The views of a scene show one set of named points, each view turned or mirrored, and shifted as a whole, with a little noise and some points left out.
In the rows, 128 means zero.

Scene 1
View 1
Q_756: [216  92 119 138 143 146 114 133  88  97 102  94 136 122 145  91 109 132
 121 118 117  59 190  86 117  58  79 123 114 114 100 177 162 112 117]
Q_151: [183 115 114 123  27 113 155 138  59 136 113 125 143 102 132  88  97 149
  95  84  77  64 184 101 161 100 126 146 148  81 148 159 134  85 157]
Q_648: [125 133 119 158 153 120  76 103 144 178  69 153 147 137 136 137 144 159
  85 152 171 152 105 138 124 170 171 163  89 105  65 121 156 105  93]
Q_700: [143 116  93 177 161 173  71 136 131 123  66 125 150  97 140 115 101 123
 120 130 156 144 148 149  89 108 138 163 114  95 115 124 160 101 116]
Q_704: [106 111  83 161 111 143  93 137 149 185  98 155 143  92 127 123 105 133
  94 128 153 155 133 168 135 166 163 179 108 104 115  98 160 112 122]
Q_518: [142 103  90 172 141 177  84 143 130 120  83 123 152  86 136 107  90 116
 133 115 142 136 166 151  94  99 125 163 127 103 130 124 160 100 128]
Q_292: [138  73 104 137 169 109  84 126 177 200 114 133 101  72 150 117 135 142
  91 160 131 135 130 163 168 149 143 140  75 156  66 132 175 161  83]
Q_312: [161 100  98 158 142 154  90 141 122 132  87 117 134  91 140 105 101 126
 113 127 132 117 161 139 115 103 123 150 114 107 114 137 163 115 117]
Q_387: [172  98  92 156 140 165 106 141 112 125 108 120 149 130 130 103  97 121
 112 124 152  97 176 113 114  98  98 150 108 111 102 136 168 110 116]
Q_301: [174 107 132 136 159 116 105  90 125 149 110 134 158 171 138 121 155 158
 105 145 165  96 144  88 134 127 112 131  86 135  40 154 157 110  92]
Q_985: [103  87  72 146  88 133 122 139 165 212 150 166 143 107 113 117 103 128
  91 130 160 142 153 162 166 177 139 179 102 137 100  82 168 126 123]
Q_511: [134 119  97 154  78 139 113 138 112 156  95 143 151  95 129 110  99 138
 103 106 124 128 154 144 131 134 152 170 134  87 137 120 146  91 142]
Q_481: [160  83  77 146 118 149 113 160 128 158 126 125 119  92 129  99  86 116
  96 124 133 103 177 140 145 114 111 156 105 120 113 123 174 133 120]
Q_891: [154 109 101 141  73 131 125 137 101 149 106 132 145  92 134  99 102 138
 105 102 108 103 165 130 142 116 136 157 136  97 133 135 147  95 142]
Q_239: [147  98 114 140 113 129 113 112 129 154 117 136 160 113 136 109 125 144
 126 117 130 114 156 124 139 121 123 148 122 128  96 136 149 102 123]
Q_222: [148  70  99 123  78 113 135 137 134 176 147 131 127  67 138  96 107 133
 112 107  93  98 175 143 178 117 119 145 127 141 121 136 155 129 135]
Q_173: [126 115 111 144  58 124 122 121 115 161 105 146 164  82 133 109 113 148
 122  94 103 128 151 146 143 134 157 164 149  99 141 125 133  82 152]
Q_695: [151  86  66 168 176 175  85 159 153 153 112 126 123 114 127 110  90 104
  95 149 179 125 166 146 117 123 103 162  80 126  87 109 189 142  96]
Q_86: [158  71  89 134 133 130 120 137 147 177 150 132 127 120 128 105 113 128
  94 138 150  98 170 126 163 129  99 144  87 148  73 125 178 143 102]
Q_46: [162 139 141 140  96 117 119  88  87 132  83 139 180 156 137 118 144 170
 113 110 136 101 142  89 121 122 140 146 129  91  90 156 130  64 127]
Q_161: [142  69  68 136  64 136 137 170 134 180 154 133 117  58 124  89  76 114
  99 105 103 102 188 159 175 123 117 163 125 128 144 112 168 134 144]
Q_208: [175 109  93 150 122 142 111 144 102 143  98 122 129 126 130 104 100 130
  83 128 143  94 165 113 132 115 118 153 100  99 101 137 169 115 114]
Q_941: [188 110 123 161 187 163  85 110 110  98  83 111 163 157 141 112 126 136
 130 137 168  96 162  88  85  81  95 134 102 115  69 160 164  99  99]
View 2
Q_222: [159 152 130 133  99 149 109 174 172 161  73 110  93  83 129 121 155 141
 153  61  74 115 109 152 122 149 170 125 107 159 131  80 118 108 132]
Q_518: [159 187 113 144 151 167 125 152 120 109 113 140 144 131 153  95 134 171
  94 131  92 102 123 156 131 149 126 114 106  95 129 107 124 155 130]
Q_292: [122 137 149 103 161 175 134 170 176 128  85  99 106 172  78 151 141  81
 131 128  96 150 104 132 127 156 163 111  93 186 181 106 141 109 171]
Q_151: [172 139 120 166  74 137  71 134 123 187  91 147  79  57 181 119 157 188
 132  49  64 102 151 141  65 111 164 142 122 119 102  60 119  96  87]
Q_86: [147 140 141 116 133 160 116 169 153 107  64 134  83 139 108 143 113  95
 162  82  85 110 109 149 127 138 166 143  85 155 125 121 134 127 150]
Q_387: [162 154 128 139 139 160 102 152 102 102  84 153 110 140 142 121 112 144
 126 105  87  93 128 158 116 124 136 147 101 104 108 123 130 146 118]
Q_941: [152 116 143 144 164 156  78 138  73 102  82 146 114 193 130 143 109 147
  95 133 107 103 138 169 117 122 116 153 113  82  92 172 128 147 115]
Q_700: [146 176 119 138 170 172 127 140 116 104 121 147 142 156 146 108 129 157
  82 148  99 114 128 144 118 145 125 113 105  97 139 113 133 152 136]
Q_648: [102 125 131 125 189 161 131 109 160 125 134 152  94 184 136 159 127 116
  83 141 118 149 131 100  85 149 172 104  82 118 152 129 138 125 186]
Q_46: [132  99 127 163 138 132  74 106 124 168 111 152  76 138 175 154 138 176
  86  94 108 127 148 128  71 130 163 133 109  81  89 138 113 114 133]
Q_312: [158 165 128 140 141 168 112 154 116 119  96 136 127 140 134 113 134 150
 107 124  88 111 128 153 116 134 129 125 110 118 135 102 131 135 121]
Q_985: [126 175 114 113 143 160 154 152 207 113 108 151  82 105 143 124 121 104
 154  74  94 117 100 112 122 165 197 107  63 147 145  97 127 136 198]
Q_756: [181 120 147 151 114 154  61 161  64 131  55 128 109 144 127 131 124 158
 123 100  77  95 142 183 109 104 115 167 131 111  93 129 126 123  73]
Q_301: [125  82 151 130 159 144  83 131 123 126  77 142  70 189 121 179 114 111
 116 105 113 128 131 140 101 129 161 149  93 114  98 172 126 119 149]
Q_161: [167 192 117 128  95 163 130 178 173 134  80 130 102  62 137  95 141 135
 170  58  62  97 107 147 124 145 166 122  95 163 142  51 129 124 133]
Q_891: [156 156 117 151 110 151 103 142 142 158 102 142  99  89 164 114 147 168
 120  80  79 110 131 137  92 132 158 124 108 119 122  80 122 118 123]
Q_239: [142 136 127 140 138 145 104 149 157 147  93 124  95 128 140 137 142 148
 115  91  98 124 118 143 116 154 160 120 102 121 120 121 116 125 148]
Q_481: [160 172 127 126 126 170 120 165 134 109  83 141 109 113 129 112 123 126
 148  94  75  98 119 148 121 133 148 135  96 143 137  86 135 135 129]
Q_704: [121 178 109 127 162 168 152 130 182 123 138 155 107 124 154 119 136 130
 107 119  99 131 120 103  99 156 177  93  78 131 164  82 133 133 182]
Q_208: [154 145 135 135 133 164 102 138 108 115  91 159  95 135 142 130 118 130
 132 102  82 103 137 139  91 113 147 143 100 124 125 101 141 127 119]
Q_173: [142 165 106 155 120 143 114 135 174 175 123 135 101  80 176 113 162 186
 102  81  91 124 126 126  97 157 173 103 105 111 126  80 110 117 146]
View 3
Q_151: [129 146 159 151 117  95 178 111  76  88 203 106 163  87 133 100  64 121
 121 181  98 214 118 135 115 134 164 140 148 140  97 116 136 138 153]
Q_518: [122 116 175  95 100 126 131 115 132 159 151  74 154 108 110 131 121  82
 103 116 142 137 143 162 111 111  90 180  78 142 134 122 139 126  99]
Q_239: [103 145 147 113  84 117 136 137 117 154 164 100 141 120 124 164  89 121
 112 112 109 148 113 148 131 123 143 133 106 122 132 129 120 126 106]
Q_891: [112 130 160 127 102 101 153 121  98 115 173  96 155  95 136 135  88 106
 116 146 115 178 122 140 114 125 130 145 121 134 121 114 132 134 117]
Q_292: [ 70 133 152 121  87 125  97 158 110 157 116 109 137 142 142 220 159 126
 143 105 106 140 141 130 191 104 108 108 114  84 171 126 105 108  28]
Q_173: [ 98 116 143 117  93  99 148 139  91 115 172  88 147  67 151 155  65 104
 110 123 125 178 114 142  92 130 122 130 114 151 125 105 130 149 100]
Q_756: [150 182 181 130 123 148 151 102 117 166 187  97 147 161  73  91 120 127
 114 156  98 159 147 166 166 108 163 168 117 118 112 145 134 104 153]
Q_511: [109 108 148 115 102  91 152 126 104 119 164  91 155  92 146 152  81  90
 115 132 123 160 120 131 102 130 100 149 108 138 132 103 130 138 103]
Q_301: [122 176 123 111  93 120 145 138 138 197 164 113 127 193 102 187  84 132
 121 106  73 106 108 135 173 124 152 125 109  91 147 132 101 104 125]
Q_481: [104 132 183 125  85 112 128 115 124 134 147 112 170 130 133 147 149 104
 127 139 113 163 127 143 144 105 130 162 112 104 125 139 132 116  94]
Q_222: [ 78 137 174 138  74 114 126 137  94 108 157 115 163  89 148 152 128 132
 128 138 112 201 118 146 136 108 163 126 133 116 120 140 130 132  80]
Q_312: [121 131 172 112 108 127 134 115 120 156 153  86 151 128 112 136 127  96
 116 129 123 145 148 152 140 112 103 165  99 125 137 123 131 118 100]
Q_700: [128 114 163  91 111 124 134 117 134 175 147  70 143 128 107 147 117  76
 107 110 135 114 150 152 124 118  70 174  76 135 151 109 132 120  95]
Q_46: [135 158 111 114 114 107 175 134 108 161 196  88 123 136 109 153  24 120
 106 123  90 134 109 138 123 145 139 127 112 134 133 105 113 131 149]
Q_86: [ 90 145 167 122  64 108 122 125 135 151 138 131 167 158 137 179 151 120
 132 123  95 151 108 134 164 106 154 142 116  81 131 151 117 107  87]
Q_208: [129 138 163 121 108 102 152 109 125 144 162 106 160 155 121 142 116  96
 125 147  98 145 128 129 148 119 119 161 116 104 130 120 126 112 122]
Q_161: [ 76 113 194 136  66  95 126 117 105  86 145 123 187  79 167 144 155 105
 130 150 123 210 114 137 121 104 143 154 127 114 110 140 139 133  77]
Q_695: [110 120 184  99  77 110 117 107 159 172 124 109 171 168 125 171 176  76
 126 116 118 114 130 139 150 101  93 184  83  88 144 136 127 102  82]
Q_648: [107 118 109  95 105  94 139 148 126 178 138  90 124 158 136 222  78  94
 126  94  99  92 122 110 148 136  71 120  95 103 177  88  99 119  75]
Q_704: [ 90  86 141 103  87  80 133 139 119 135 131  95 155 105 167 203 105  77
 126 108 124 134 119 115 113 126  67 140  99 117 159  95 119 132  61]
Q_941: [155 171 154  97 114 145 145 113 149 215 169  87 130 188  67 133 100 108
 100 113  99  96 138 163 158 117 128 170  85 115 138 135 122 101 144]
View 4
Q_208: [152  86 127 132 112 149 100 169 184 120 107  89 127 131 123 157 145  52
 149  84 138 134 121 131 107 124 108 143 109 147 116 131 131 124 141]
Q_704: [167  57 104 121 127 150 140 140 120 131 129  96  99 189 134  71 175  80
 139  86 155 111  81 160 120  86 145 142 122 137 127 111 126 123 135]
Q_756: [151 111 139 145 102 154  98 180 216 113  88  77 155  93 113 245 108  75
 130 102 116 167 130 102 101 142  77 128 117 145 109 136 140 116 125]
Q_518: [156  92 119 111 109 181 151 150 159 120 126  84 120 169  98 155 111  83
  91  95 148 155  87 119 111  87 125 133 124 150 119 116 151 113 114]
Q_239: [151  65 115 144 135 122 131 149 158 133 109  83 123 142 132 167 155 106
 135 112 125 142  92 142 116 124  98 143 125 135 123 112 121 122 119]
Q_46: [138  84 144 128 145 131 127 162 200 124  85 108  81 123 138 179 167 100
 136 137 105 130  77 170 141 179  94 108 120 129 110  94 139 127 141]
Q_511: [166  56 137 125 136 163 129 137 160 137 107  94  88 147 126 111 136  83
 140 107 153 142  83 159 122  95 106 129 134 148 117 100 140 103 139]
Q_891: [172  56 144 143 136 154 114 140 172 140  98  87 102 120 130 142 125  85
 155 113 146 152  94 150 116 101  87 131 141 146 116 103 138  99 139]
Q_222: [186  31 119 175 136 122 106 131 139 150 109  65 144 116 143 149 135 104
 175 105 145 157 112 131  96  76  76 155 149 140 127 116 107  97 125]
Q_173: [175  41 140 141 148 152 137 125 152 146 101  90  82 137 136 118 136 110
 145 129 144 152  69 167 127  94  91 124 153 141 118  88 136  92 137]
Q_161: [183  22 122 161 133 134 103 122 136 155 121  63 139 124 127 116 111  73
 180  87 176 166 121 126  87  44  79 173 144 156 128 120 114  88 125]
Q_387: [135  91 122 122 114 146 120 165 184 121 117  83 134 140 103 182 126  62
 121  90 138 150 117 113 105 123 106 149 103 153 116 127 137 127 120]
Q_695: [134  87  87 114  95 142 120 167 142 112 147  78 160 185 100 140 147  41
 121  50 154 127 132  98  89  91 144 178  86 152 128 150 123 143 109]
Q_312: [166  94 116 128 102 170 127 160 162 119 114  84 135 147 116 164 130  82
 116  89 137 143 103 119 107 100 118 132 122 142 118 128 137 117 125]
Q_481: [163  63 113 141 111 145 106 151 156 130 122  72 145 139 118 145 129  61
 151  77 155 149 124 114  92  81 105 161 120 151 122 134 124 113 125]
Q_292: [192  75  66 171  96 123 113 163  96 121 127  74 181 175 162 133 207 111
 151  68 121  98 108 123  98  89 143 153 126 107 139 147  85 142 119]
Q_648: [150  92  93 122 117 135 136 170 135 110 118 111 107 193 150 110 221  92
 122  90 115  81  77 166 132 147 161 127 104 114 125 120 118 154 135]
Q_941: [120 129 114 114 101 144 131 190 200  98 109  93 140 145 106 233 147  82
  89  99 101 135 111 111 116 170 121 130  89 136 113 133 141 151 112]
Q_301: [119 100 102 141 122  96 112 189 178 107 104  97 139 143 143 207 206  94
 135 104  87 106 111 139 121 194 117 142  88 118 120 129 108 165 125]
Q_700: [155 107 111 103 100 186 151 164 156 111 126  92 120 180 104 150 133  79
  88  87 140 133  84 126 119 103 146 124 115 141 119 124 151 126 120]
Q_985: [146  19  94 138 147  97 126 128 110 147 144  80 119 181 132  76 177  75
 164  86 160 121 105 152 101  81 123 186 111 145 135 112 102 126 118]
View 5
Q_222: [114 117 169 158 133 140  96 135 140 192 136  90 111 167 127 109  58 128
  86 120 145  72 132 127  89 142 170  98 155 155 145 137  80  97 138]
Q_756: [120 125 183 172 128 151 130 132 120 202 146 122 121 143 191  67 107 102
 118 137  95  95 195 107 123 160 112 150 110 166 169 145  91 121  26]
Q_46: [138 100 131 159 115 104 143 141 121 149  81 144 138 167 194  90 102 132
 133 156  69 130 148  99 153 168 116  82 129 144 158  85  82 119 107]
Q_86: [111 129 132 152 157 152 132 152 109 211 172  90 125 162 133 144 110 134
 126 100 126  86 136 102  69 136 146  94 135 142 136 133  58  84  94]
Q_700: [138 139 133  96 125 144 166 169 160 147 170 137 120 166 162 112 152 107
  89 139  81 137 144 116 136  90 132  80 145 189 137 136 106 111  75]
Q_891: [129 113 158 137 116 127 114 143 157 166 107 115 117 164 147  97  88 122
  88 151  99  94 137 133 106 143 143 106 154 179 150 114  96 117 125]
Q_239: [131 118 140 142 128 128 134 141 125 170 140 124 122 170 164 107  98 129
 107 125 111 108 140 106 122 142 139  77 141 143 145 118  77  96 116]
Q_704: [125 127 104 101 132 129 145 180 164 146 134 112 128 181 115 161 128 135
  95 132  96 123  97 126 102  94 165  49 163 181 119 107  85 102 147]
Q_985: [129 122 102 106 145 135 129 160 137 179 155  97 126 173 103 168 114 151
 102 108 119  90  89 121  57 118 159  57 171 155 123 104  60  75 168]
Q_695: [122 146 122 104 155 165 162 171 134 194 208 104 125 155 131 151 165 116
 111 107  98 107 139 112  75  93 133  95 138 176 127 145  78  90  62]
Q_648: [119 125  80 134 145 119 176 193 129 143 127 123 144 189 150 169 144 140
 140 125  77 160 115  92 144 102 153  28 133 149 117 102  75 105 107]
Q_301: [117 117 111 175 149 128 163 156  82 185 140 121 143 170 187 132 126 138
 167 112  90 128 157  74 132 156 122  73 108 115 143 109  55  98  68]
Q_151: [122 100 184 170 107 118  84 124 156 176  54 113 121 151 153  68  57 123
  94 174  91  68 148 144 101 185 135 145 150 183 167 101  97 137 125]
Q_941: [133 129 137 143 137 143 171 148 105 181 169 140 131 154 204  96 150 115
 138 127  78 131 179  84 141 141 100 103 111 146 157 127  80 106  31]
Q_481: [117 132 150 129 142 155 123 153 145 195 164  97 119 154 126 123 113 120
  97 124 112  85 138 128  74 122 146 114 146 181 139 139  85 102  93]
Q_312: [125 134 152 125 129 146 144 159 152 171 159 120 118 162 155 107 123 108
  96 133 100 113 153 119 121 110 141 101 138 181 143 142  97 112  74]
Q_292: [ 87 137 120 165 167 148 143 190 122 186 177  78 124 187 117 176 100 127
 124  87 145 122 130  92 120  88 200  43 129 139 111 159  71  90 100]
Q_208: [118 125 140 144 137 142 136 158 138 187 129 110 132 152 148 121 127 121
 121 140  81 101 148 118  94 138 129 118 131 179 145 121  83 116  74]
Q_173: [138 108 151 126 107 115 113 142 163 143  99 127 115 173 146  96  75 128
  72 152 107 104 117 132 123 136 155  76 168 173 147 104  95 110 162]
Q_161: [118 124 167 129 133 150  90 139 161 198 149  85 108 157 101 117  75 125
  68 125 139  56 119 145  51 130 167 117 170 185 143 136  84  96 145]
Q_387: [132 130 145 126 135 149 144 144 130 186 164 123 122 150 166 101 137 115
 110 132  86 102 157 113  97 136 112 118 134 172 152 130  85 104  65]
Q_511: [136 117 141 116 116 125 126 151 165 151 109 125 122 167 139 111 103 125
  85 154  88 108 120 135 109 128 144  88 164 187 144 106  96 116 138]

In a view up to two points have been moved. Name them for each view, in the order of its rows, or write none.
view 1 => Q_704
view 2 => Q_239
view 3 => Q_481
view 4 => Q_695, Q_301
view 5 => Q_941

Scene 2
View 1
Q_733: [156 111 140 114 166 124  85 116 149 111 147 154 171 143 120 108  83 130
 111 122 129 152 137 169 119 138 166 116 135 127 179 128 139 134  96]
Q_486: [135  80 117 127 157 106 102 123 151  70 133 170 169 142 129 103  62 158
 110  95 137 187 120 144 117 118 157 129 155 138 189 104 128 120 101]
Q_141: [142  96 122 126 164 119  92 147 158  92 146 157 164 171 125 113  55 136
 120 100 167 186 129 137 116 113 170 138 153 116 174 105 140 128  92]
Q_821: [142 102 134 123 144 115 100  92 141 116 114 159 156  90 114  88  86 169
 101 116  97 155 134 173 129 142 118 101 133 142 182 122 114 135  97]
Q_22: [134 144 143 144 124 134 116  95 122 187  88 129 134  72  96  81 113 182
  85 157  86 137 147 177 147 142  68  91 110 151 183 141 100 175 103]
Q_557: [121 132 129 156 143 129 122 139 134 150 113 148 142 143 115 101  82 162
  98 137 136 169 132 148 130 114 121 125 131 134 180 124 118 159 104]
Q_847: [149 102 137 108 164 118  92 120 143  91 140 147 187 139 130 113  93 137
 104 120 131 164 122 161 130 127 168 119 135 149 217 129 138 140 109]
Q_265: [139 113 121 149 142 120 102 123 150 132 122 162 136 131 108  89  63 162
 109 116 135 168 141 152 115 125 119 125 144 118 144 106 117 135  85]
Q_354: [119 117 136  92 146 136 103  98 129 164  90 162 126  85 105  94  44 172
 131  81  99 163 148 152 141 156 125  70 136  79 144 116 110 127  83]
Q_625: [127 108 139 120 162 123 106 103 136 114 129 183 158 133 124 104  62 153
 113 105 104 156 132 170 113 148 161  97 140 114 160 126 126 120 101]
Q_853: [149 124 128  87 131 140  82 121 143 186  83 106 122  72  90  90  64 162
 128  95 136 171 161 133 166 136  91  90 128  91 161 106 113 156  69]
Q_188: [143  68 107 120 144  96  96 127 155  59 122 146 174 119 126  97  74 168
 106  93 148 201 114 134 134 106 133 139 152 159 217  94 124 130 100]
Q_565: [111 125 149 123 164 132 124 107 120 134 120 185 159 140 128 112  74 155
 106 120  94 150 128 173 118 148 166  88 131 118 177 144 124 134 116]
Q_609: [130 124 131 119 158 138 103 153 143 146 123 144 146 164 119 115  56 137
 123 109 162 179 139 134 131 117 157 120 141  96 169 114 133 145  93]
Q_748: [154 124 144 119 165 133  84 113 149 138 144 165 149 143 109 102  64 128
 121 117 126 145 152 172 110 149 160 105 137  97 137 122 135 127  82]
Q_120: [120  93 117 130 158 117 106 131 149 102 127 187 139 158 121 104  27 157
 130  77 143 188 133 136 108 125 161 120 159  91 138  94 127 109  87]
View 2
Q_748: [140 119 117 112  85 107 117 128 144 120 129 142 120  99 157 142 127 138
 127 142 104 130 114 123 126 123 116  74  66 126 117 148 113 155  99]
Q_120: [119 120 113 110  75 134 170 120 157 131 166 121  94 109 166 187 109 137
 132 108 153 158  92 124 100 134  94  74  60 133  90 124 123 150  79]
Q_557: [103 141 119 111 124 117 122 128 150  81 136  98 104  94 152 151 109 180
 151 144 122 156  88 127 142 157 118 107 101 141  93 142 175 166 111]
Q_141: [109 129 131 112  92 117 177 117 142 111 164 101 106  97 168 188 102 152
 100 127 142 133  93 133 126 132  66  97  53 120 102 155 138 151 103]
Q_486: [ 93 141 126 108  96 116 182 127 141 102 160 104 102  97 167 177  99 142
 100 100 155 150 108 123 119 140  63  93 106 121  89 134 139 150 110]
Q_265: [105 134 111 108 103 124 132 139 166  89 155 115  89 107 158 147 133 153
 144 128 134 145  96 133 130 142 111  89  94 135 102 131 132 167  92]
Q_188: [ 73 157 129 111 112 113 189 141 136  85 174  70  92  90 172 170 108 151
  99  82 161 149 101 130 126 156  47 116 123 118  91 125 145 145 116]
Q_733: [119 136 129 112  99  97 140 131 127 105 132 118 126  87 159 148 113 142
  97 129 112 128 120 123 136 130  84  93  92 118 111 155 127 149 122]
Q_354: [138 129  99 114  86 114 104 150 133 134 133 110 107  87 159 121 141 132
 184  85 105 174  99 113  93 160 140  89  94 141 101  83 116 134  88]
Q_565: [128 132 117 109  99 106 123 119 124 123 106 141 136  92 147 149  90 147
 132 123 113 171 124 101 118 145 120  79 119 136  83 136 157 148 119]
Q_609: [127 125 124 117 102 117 139 120 137 114 146  89 113  88 161 172 108 166
 139 138 116 143  79 130 126 146 100 105  41 133 106 145 150 147 101]
Q_821: [101 150 114 110 109 101 124 152 136  90 132 114 108  91 157 120 128 140
 131  97 122 155 123 118 130 152 103  95 151 129  99 116 130 152 119]
View 3
Q_141: [156 132 102 144 120 155 139 109 122 102 137 121 115  97 126 208 131 120
 123 190  83 111 146 144  74 161 126 112 110 135  69 127 124 127  88]
Q_847: [166 143 126 153 110 132 134 102 122  99 137 145 101  82 142 174 119 139
 115 207  96 109 141  97  86 152 119 104  94 113  58 138 178 105 114]
Q_265: [175 132 128 153 117 155 129 107 116 128 145 137 132 139 103 156 114 121
 107 171 126 128 137 159 117 167 113 127 128 132  89 127 148 141  93]
Q_625: [164 149 115 147 122 143 138 121 134 137 149 153 106 140 129 164 109 135
  91 191 114 103 158 116 103 140 107 141 120 124  82 161 161 111  95]
Q_354: [150 166 121 181 101 131 152 124 121 152 172 182  96 201 118 124 124 112
 104 164 105 109 158 137 153 142 104 143 144 142 114 138 158 118 103]
Q_22: [201 138 174 172  96 122 127 102 110 140 160 189 138 140 111  54  89 125
  98 168 152 145 107 131 171 162  99 115 110 114  99 118 224 124 142]
Q_748: [168 114 110 142 116 132 110 148 133 123 162 151 103 156 119 148 102 110
 111 188 119 112 158 121  95 154  97 134 104 150  72 153 130 125  85]
Q_188: [156 167 132 178 111 162 154  58 100 101 121 121 115  86 127 211 152 151
 119 192  93 114 134 134  99 171 134 101 132 100  74 114 181 129 109]
Q_733: [167 127 120 150 113 132 119 122 126 106 146 144  99 113 132 164 112 127
 115 202 109 111 149 104  87 157 110 116  98 129  58 143 158 117 101]
Q_609: [157 132  98 142 109 138 148 129 127 110 159 151 122 113 125 167 117  92
 131 170  73 117 138 161  99 150 120 111 103 151  88 117 114 117 104]
Q_853: [155 149 140 203  79 121 139 113  94 116 176 179 102 187 110 103 138  90
 140 158  97 130 135 150 166 171 111 106 133 148 106  93 156 138 119]
Q_565: [173 150 117 134 122 133 147 130 144 144 153 172 116 120 136 140  90 132
  86 187 110 107 147 116 109 127 105 140 103 121  89 163 172  92 111]
Q_821: [174 153 147 174 109 139 133  94 113 130 144 158 109 139 122 137 118 146
  98 190 132 119 141 109 127 158 109 126 127 109  81 140 201 123 111]
View 4
Q_733: [119 147 114 148 129 152 138 164 169 143 196 121 126 135 143 147 101 121
 145 154 117  86 124 102 143 109 117 129 154 136 117 126 188  97 117]
Q_486: [141 163 135 141 102 131 173 126 147 161 200 156 123 143 159 153  87  85
 134 163 110  84 126  79 150 113 126 119 155 114 104 149 184 105 121]
Q_748: [128 145 126 136 139 172 112 174 185 133 180 120 116 107 142 142 124 125
 163 171 119  76 137 109 158 109  93 129 165 131 152 129 201 121 116]
Q_847: [113 154 106 152 115 138 155 152 149 146 210 125 130 152 142 154  84 117
 134 151 116 103 117  94 132 112 135 123 141 136  99 128 180  80 120]
Q_120: [161 165 162 126  96 154 148 133 157 154 187 163 115 114 153 148 108  77
 157 189 108  68 139  82 173 125  97 119 167 100 148 162 208 124 126]
Q_625: [130 169 117 127 125 158 134 146 161 128 189 139 114 111 168 151 104 115
 165 168 119 102 132  76 155  91 108 125 156 120 135 140 191 112 120]
Q_557: [113 146 125 129 109 133 127 151 143 128 190 103  83 131 125 128 116 104
 106 174 144 124 145  93 126 124 122  97 146 106 136 144 183 141 129]
Q_22: [ 65 156  81  91 169 152 122 150 147  82 169  92  73 108 129 126 136 131
 105 165 186 164 153 102 115  86 135  72 131 133 121 139 139 166 111]
Q_354: [110 184 123  69 144 192 127 137 157  96 171 157 111  79 133 156 131 102
 173 199 150 113 141  96 168 105 106  89 144 135 163 165 175 132 119]
Q_821: [102 166 101 112 151 151 155 133 154 119 179 138 108 120 158 148 108 112
 135 159 142 117 137  87 141  84 127  99 146 132 104 143 155 130 108]
Q_265: [129 148 139 124 128 146 142 140 163 140 174 132  95 116 141 130 124  94
 127 174 136  88 151 100 151 115 107 102 163 109 131 151 182 154 116]
Q_565: [125 175 103 127 112 151 112 157 148 110 199 116 102 110 169 150 101 130
 161 170 122 135 127  60 138  88 113 126 144 111 151 136 195 105 132]
Q_141: [148 143 152 154  92 140 155 148 158 169 201 140 126 145 131 145  97  86
 133 171 105  64 126 101 152 139 114 125 159 114 124 145 205 101 126]
Q_609: [130 143 146 130  95 156 126 161 153 142 198 121 112 128 106 140 115  96
 135 188 127  89 132 110 146 152 112 110 149 118 154 148 207 107 133]
Q_853: [ 82 156 130  65 154 192 141 142 156 106 168 145 113 100  80 145 144  91
 135 201 174 106 145 138 157 142 122  64 134 154 144 166 159 138 112]

In a view up to two points have been moved. Name them for each view, in the order of its rows, or write none.
view 1 => Q_748
view 2 => none
view 3 => Q_609
view 4 => Q_565
